Each row is a point on a tangle of strands that fork, close into loops and nearly touch. The rows are in no order.
Two points are linked if the straight distance between their rows is under 53.9. Some points are linked to none.
Z_291: [ 18 -17  -7  -7  -4  -1  15   1  -9 -24 -11 -18   8  28  -3   4 -11  -6
  -5 -12]
Z_35: [ 19  15  13  10  -7   8  10 -19  -8   6  14 -20   9  28  -9 -11 -19   7
 -22   4]
Z_607: [-17  -3   6 -28   2  -1 -10 -15  -1  -6  -6   1   1  -6  12   5  25  15
  16   7]
Z_779: [-21  -3 -38  -5   7  -6 -13  -4  -3  20  10  25 -18 -21  37  40   6   8
  39  -8]
Z_253: [-13  16  -3 -35  -2  -3  -6 -12  12  -6   1 -14  14   0  14 -16  13   2
   6   3]
Z_981: [-11   3 -23  -7  -6  10  -1 -35  15  22 -17   0  12  -1  27  24  17   8
  22   4]
Z_287: [  5   1   7   7  -9  10 -12   3   2  -7  -8  21 -13  -2  21  30 -11  -4
   7  15]
Z_763: [ 19  21  10  -1  -5   4  18 -13   5  16   2 -31  17   0   5 -36  13   2
  14 -13]
Z_987: [ 18  40   8 -14  -6   3  13  -9  -1  26  17 -25  21 -11  -2 -32  -4  11
  34 -22]
Z_946: [ 21  26 -29 -10 -14  19  16  -8 -22  24 -26  11  20   5  23  10 -27   2
 -11   8]
Z_860: [-15 -10  11  -7   3 -33  -8  18   9  -7 -13   0   6   2  14 -26  20  -3
 -13   9]
Z_301: [  2  11 -37  -4 -16  18 -11 -19  -8  13 -10  31  -8 -23  21  39 -36  27
  -4   2]
Z_276: [  8  -8 -14  15   0  16   2  -5  -5  29  -6 -21 -10  -7  20  -6  -9   4
  -7  12]
Z_541: [ 11   4  13   1 -10  13  11   1   7  -8  -1  -2 -12   5  -8 -37  17 -29
  -6  11]
Z_569: [ -5   8  23   3  -6   9 -21  19  -1 -16  15  23 -30  -5   7  36 -16   0
  14   5]
Z_919: [-20   9   0  -2  -4  22   0 -10   7  14  -8  14  -8  -6  22 -15  -1 -17
   7  12]
Z_13: [  2   6 -26   3   2   4 -19   1   9  11  18  32 -19 -33  28  51  -8   4
  31  -3]
Z_784: [ -4  -2 -18   5 -18  -3 -11   0   3   7 -16  23  -7 -22  16  47 -30  25
  15  -1]
Z_455: [ -5  -8   3   5  18  -7  -4 -20  21  -4 -10  -5  17   4 -28 -30  13 -12
  -9  10]
Z_467: [-16  -5  11   2   1 -18 -31  18  33 -16  -7  29 -18 -35 -14  -4  14   0
   2   1]
Z_544: [  1 -21   6  -7  -5  -6   2  17   3 -41  13   5  -7  33 -12 -21  27  -3
 -31  -8]
Z_296: [ -6  11  19  -7  -6   9   4   3   5 -15   0  -7   7  10 -18 -30  37 -14
 -14  11]
Z_295: [ 10  10   5  -5 -14  15  11 -15  -8  25 -12 -21  23   5  15   7   2   7
  15  -3]
Z_831: [  2  19   0   7  -6  16   3 -16   6   7  -5  -3  -7   6   8 -39  -4 -19
  -5   7]
Z_947: [ -1  -6 -24  18  14  21  -4 -10   0  29 -17  -6  -7 -11  21  21  -8  14
   9  13]
Z_204: [ -8 -18  12  30  -8   1  -1  18  15 -28  26   4 -13  30 -18  27  -5   7
 -29  -9]
Z_803: [-18   4   4  15  16 -15 -14  15  25  -4   4  14  -9   2   8  -9  -1 -15
  -4  20]
Z_932: [  2  24 -39 -12 -16  27  13 -17 -34  41   5   7  -7 -14  26   3  -4  17
   4   3]
Z_172: [-22   0 -12 -20  -9   7 -18 -23  23   5  -4  -1 -12 -13  28  25  25  10
  15  -2]
Z_807: [  0 -12  -3  15  12   6  15  -8   4 -26  22 -10  17  32 -33 -19  11  -3
 -31 -18]
Z_256: [ -1   9 -15  -6  -7   6  -1 -13 -11  11 -13   1 -12  -5  42 -20  17  15
   7  -3]
Z_774: [ -8  11 -20  -4  -8 -13   0 -19 -18  20  -5   6  -1   0  45   6   2  22
   9   2]
Z_794: [ -4  -9  30   1  -9  -3 -25  23  12 -36  22   2 -25  -7  -1  26  -1  15
   8  -1]
Z_921: [-12  -5   3 -28   4  16 -19   3  19 -13   0  10  -9  -2   1   4  24 -27
   6   9]
Z_347: [-23  -8  19  21  25 -16 -33  36  19 -38  20  23  -7 -30 -27  15   8   4
  16  -7]
Z_93: [ -9 -10   9 -11  -3 -28  -5  -6  -4   0 -12   8 -15   1  13 -15  -4   6
 -11 -10]
Z_954: [  4  15  13  -2   2 -21  20  -1 -17  33   6 -10  16  12  -7 -33  -1 -14
  -4  -3]
Z_973: [  2 -26  -3  23  16   2 -12   6   0 -24  -9  15  -1   9 -21  35 -21 -10
  11   4]
Z_699: [ 20   8  -2  19  -5  -6  -8  10   2 -12   6  26 -20 -31  -1  63 -44   5
  22  -2]
Z_12: [  0   1  16   9   3 -14   2  14  30   6  -3 -15  27  18  -4 -14  27 -22
 -15  10]
Z_711: [-30  -6  15  -5   5 -27 -17  19  13 -22 -18  13  -2 -15  -1  -5   9   7
   4   5]
Z_891: [ -1 -10 -35 -11 -11 -10  14 -26   6  29 -24   3   7  -7  16  20   1   2
  12 -10]
Z_408: [  9 -16 -13  18 -14   6   5  13 -15   7 -10   7 -13  11  -3   8 -40  -9
 -27   8]
Z_56: [ 17  -9 -13  12 -23  -1  24  16 -21  11 -17  -7  13  15  -6  -4 -30  -4
 -19 -10]
Z_194: [-24  19   1  -5   4  -2  -9   4  22   2  -2   6 -15  -9  18 -24  12  -5
  -8  21]
Z_4: [ 15  30  -8  -2 -11   3  18 -23 -25  41  12 -19   8 -17  12 -28   6  18
  24 -27]
Z_147: [ 14  -6 -14   1 -12 -10  -1 -19  18  -3 -18  16 -13  -4  18  36 -30  18
   2  -5]
Z_456: [ -9   4 -10  16  15  -7   5 -21   7  17 -16 -14  22  -2  -7 -19  -3 -11
   2   6]
Z_154: [ -8 -23 -23 -16  -2   0   0 -20   2  17 -21  14 -17 -25  13  31   1  -7
  17  -2]
Z_915: [-28 -18  -1  -5  -9  -9   0  -3  -1  12 -28  -5  -1 -15   0  14  -8  12
   9  10]
Z_622: [ 14  -8   6  28  -1  -5  -8  27  10 -24  18  14 -25 -24  -9  42 -30  -8
  26 -15]
Z_718: [ 37   9  -5   7 -21  11  20   1 -26  15 -16 -16  23  10  -1  10 -26  13
 -12  -3]
Z_974: [ -5  -8  -8 -15   3 -14 -14 -11   0 -20   0  22 -29 -19  10  22 -13   6
  14 -11]
Z_390: [ -9 -11   6   7  -6   6   8   3 -19  -9  -7  -2  -9  17 -22 -13  -4   2
 -20   2]
Z_717: [  7  16 -12 -12  -1   6  25 -12 -34  13  -6 -16  13  11  -4 -16 -32  -3
   5   0]
Z_652: [ 21   7  -9 -15   8  12  20  -2 -23  13   9 -28   4  -2 -17 -35 -13  -6
   9 -14]
Z_352: [  7  -5  -1 -22  -5 -14  14  -1   1 -22   2 -11  11  33  -3 -21  -4  -4
 -13 -17]
Z_360: [-12  35 -24 -25 -15  16  13 -13 -28  36   0  -8   5  -4  29 -19   8   3
  10   5]
Z_380: [-22 -23  23  18   6  -5 -24  43  16 -18   4   3  -7 -20 -26  15   9   2
  11   8]
Z_554: [-14  -1  14  -8  -3 -10  -3  12   3 -20  -4   5   4  27   1  13 -20   2
  -7   3]
Z_852: [  1  17 -12 -15  -6  18  13 -14 -29  11 -16  10   7  -3   3   2 -22   0
   5   6]
Z_267: [ -8  -2  -3 -12  25   1  -6 -19  -2  20   8   9 -12  -3  25  19   2  -8
  11  19]
Z_887: [  0 -12  -8   7  -3  -1  -5  22  -9   1   1  27 -24   3   4  19 -43 -16
 -10  12]
Z_559: [  7  10  24  11   2 -12  19   9 -16  10  17 -24  25  22 -15 -20   0 -22
 -14   3]
Z_120: [ 27  29  18   3 -10  -3  17  -2  -2  25  30 -19  19  -2 -17 -32 -12 -10
  25 -36]
Z_173: [ 10  14  28  -8   0   2   3  14   9  -2   4 -26  29  -3 -24 -39  47   1
 -14   5]
Z_311: [ 23  26  22   1   0  -2  13   4   5   9   4 -24  30 -14 -23 -42  34  -1
   8 -11]
Z_811: [-22 -10  16   0  28  -2 -21  22   6 -29  22   5   2  -1 -26 -20  12   3
 -23  19]
Z_254: [  5   8   5  -3  14 -12  -2  -7  31  18   1 -18  17  -3  14 -24  28  -9
  -6  11]
Z_143: [-13 -27   3  18  26  -7 -19  45  16 -41  32  22  -1  11 -19   7  32   0
 -11  -8]
Z_100: [ 11  13  19   9   2   0  26  24 -21  16  19 -35  26   8 -27 -34   6  -8
   2 -18]
Z_248: [ -6   2  20 -14  12  -2 -15   4  24 -17   1   7   1  -6 -11 -11  38 -13
 -13  18]
Z_754: [ 15 -26 -10  -3  -8  -6   4  -6  -3 -19 -17   5  -3  19 -20  22 -19  -7
 -19  -5]
Z_307: [ -4 -17   6 -11   3   7 -24  19   8 -36 -10   8 -20  -3   5  23  -4 -16
  20  -8]
Z_662: [ 24   1 -10  -4  -4  -5  10  -8 -18  27 -12   6 -10  -7  17  27 -24   6
 -15  17]
Z_786: [-30 -18  12   9   4  -6  -8   6   4 -17   8  -5   1   8 -24 -12   7   3
 -21   2]
Z_262: [-10   3 -17  -1   1  12 -13  -1 -16   1 -23  24  -8  -7  23  28 -18   9
  22   2]
Z_125: [  2 -25  -5  15  16 -14 -13  15  -5 -14 -20   9  -4   6   7  17 -25   0
  18   0]
Z_416: [ 40  20  -5  -4 -29  12  31  -9 -23  22 -15 -20  18   0 -10 -10 -12   3
   4 -26]
Z_27: [  2  -4 -34   2   1  11  -5 -23 -21  33  -9   7  -2 -10  38  31  -3  23
  10   4]
Z_636: [ -6  -3  16  -6  26  -3 -20   1  12   4   9  10 -22 -26   9  26   2 -13
  13  16]
Z_799: [ -9 -14  23   1   3  -4 -32  29  34 -43  -1  20 -12 -25 -24  -2  38   3
 -12   5]
Z_10: [ -8 -31   7   8  -8  -5  14  12  -4 -17  20  -2  -8  40 -21  18  -3   2
 -41  -6]
Z_246: [  9 -26  23  23   1  -9  -9   6   3 -13   1  -5 -19   4   6  22   2   2
 -13   3]
Z_795: [ 14  23 -14   0 -16  21  22 -17   5  24  -1 -17   0   1   6 -34  -2 -16
   9  -7]
Z_178: [  3 -14  -7  11  10 -14   0 -18   2   1 -16   7   6  11  15  17 -21  15
   6   2]
Z_335: [ -5  -9  24  -2  24 -15 -25   2  12 -22  19  17 -24  -8  -8  11  14  -6
   3  10]
Z_854: [-15 -21  21  24   4   0 -25  36  21 -28  10  10 -16   0 -21   8  30   0
 -11  11]
Z_905: [ 12  27 -46 -11 -17  31  11 -28 -29  35 -11  14  19   8  29  10  -4  17
   3   1]
Z_551: [ -9  23 -19  -8 -16  26   3 -16 -18  15  -4 -14   9  -1  37 -17  20  10
  24  -2]
Z_356: [-13   7  -1  -7  21  -5   3 -29  -6  24  -1 -14   5  -6   7  -7   2   4
   9  13]
Z_67: [ -1   5  15   3   5  -2  18  31 -24  -1  22 -21  28  12 -49 -47  26  -2
 -18 -12]
Z_927: [ -7 -24  16  26  24 -18 -16   8  17 -15  12   7 -29  -8  -9  20  -9   0
  -5   2]
Z_286: [-27 -11   7   9   5 -10  -8  29  10 -26  21   4   0  16 -14  11 -11   7
 -18   0]
Z_489: [ 29  -2 -12   7   4  -6 -15  -1  -3   5   7  27 -27 -27  22  49 -24  -2
  21  -4]
Z_695: [ 29  12 -15  -5 -25  10  29 -41 -22  32 -15  -6  16  -6   3  -5 -10   8
  -9 -12]
Z_952: [ 24   6   6   4   4   3  18  16 -20  12   9 -38   5 -11 -19 -50  -2  -4
  11 -32]
Z_721: [ 4 -4 17 10  2  4 -6 -5  8 -6 -5 -6 -8 13 21 12 10 -7  1 10]
Z_72: [  0   4  11   6 -10  14  10  -4 -26  -1 -17   0  -5   6   5 -10 -12   1
  -3  20]
Z_32: [  3 -26  12  34  17 -15 -16  34   3 -23  20  17 -28 -20 -17  25  -9 -12
   9 -13]
Z_592: [ -3   2  -6 -17 -11  -8   6  -6  15  -4   6   3  -7  12   5  25 -32  -5
 -10  12]
Z_446: [  8   7   6 -16  -7   2  17  -5  -9 -24   0 -21  31  17 -22 -31   7   3
  -1 -18]
Z_516: [  0  16 -13 -29  -4  -4   3 -22  12   4   3  -1   1  11  19   9  -7   1
   3   2]
Z_729: [ -8  -9   0   1  21  -1  12  10  10 -27  25   7  25  18 -47 -37  34  -1
 -32  -9]
Z_92: [  2   9  22  18 -12   1  11   4   6   4   2 -11  26  29  -5 -19   7 -12
  -1   1]
Z_102: [-18 -18  10   1  36  -9 -24  36  14 -35  26  17   8  -1 -39  -2  38   1
 -22  19]
Z_293: [  4  -5  10 -17  -7   4  13  -1   1 -25   6 -23  12  13 -47 -42  31   4
 -14 -24]
Z_604: [ -1 -10   8 -11  16 -10   7  -6  16 -19  -3 -12  18  12 -50 -27  33  -7
 -21  -8]
Z_791: [  6  24  -3  -6  -6   5  21 -43 -28  34  -6  -2   8 -14   2 -19   1  13
   6  -9]
Z_625: [ -4 -16   2 -16   5  18 -14  17  24 -28   7  -2 -10  11  -8  12  -4 -20
  -2   3]
Z_110: [ 12   3  -7  18   1   0  20 -16 -13  35  -9 -29   8  -3   4  -8 -20  12
 -11   8]

How many points has the smallest loop of links through each point below? Write - if it is on no loop.
Z_173 | 7
Z_291 | -
Z_102 | -

A fork is a point with three links, a tip a point with one. Leave the first point through the second and follow the links. Name the first fork or tip that comes.
Z_947; Z_27 | Z_852
Z_286; Z_554 | Z_154
Z_891; Z_981 | Z_286
Z_946; Z_905 | Z_110
Z_887; Z_408 | Z_987
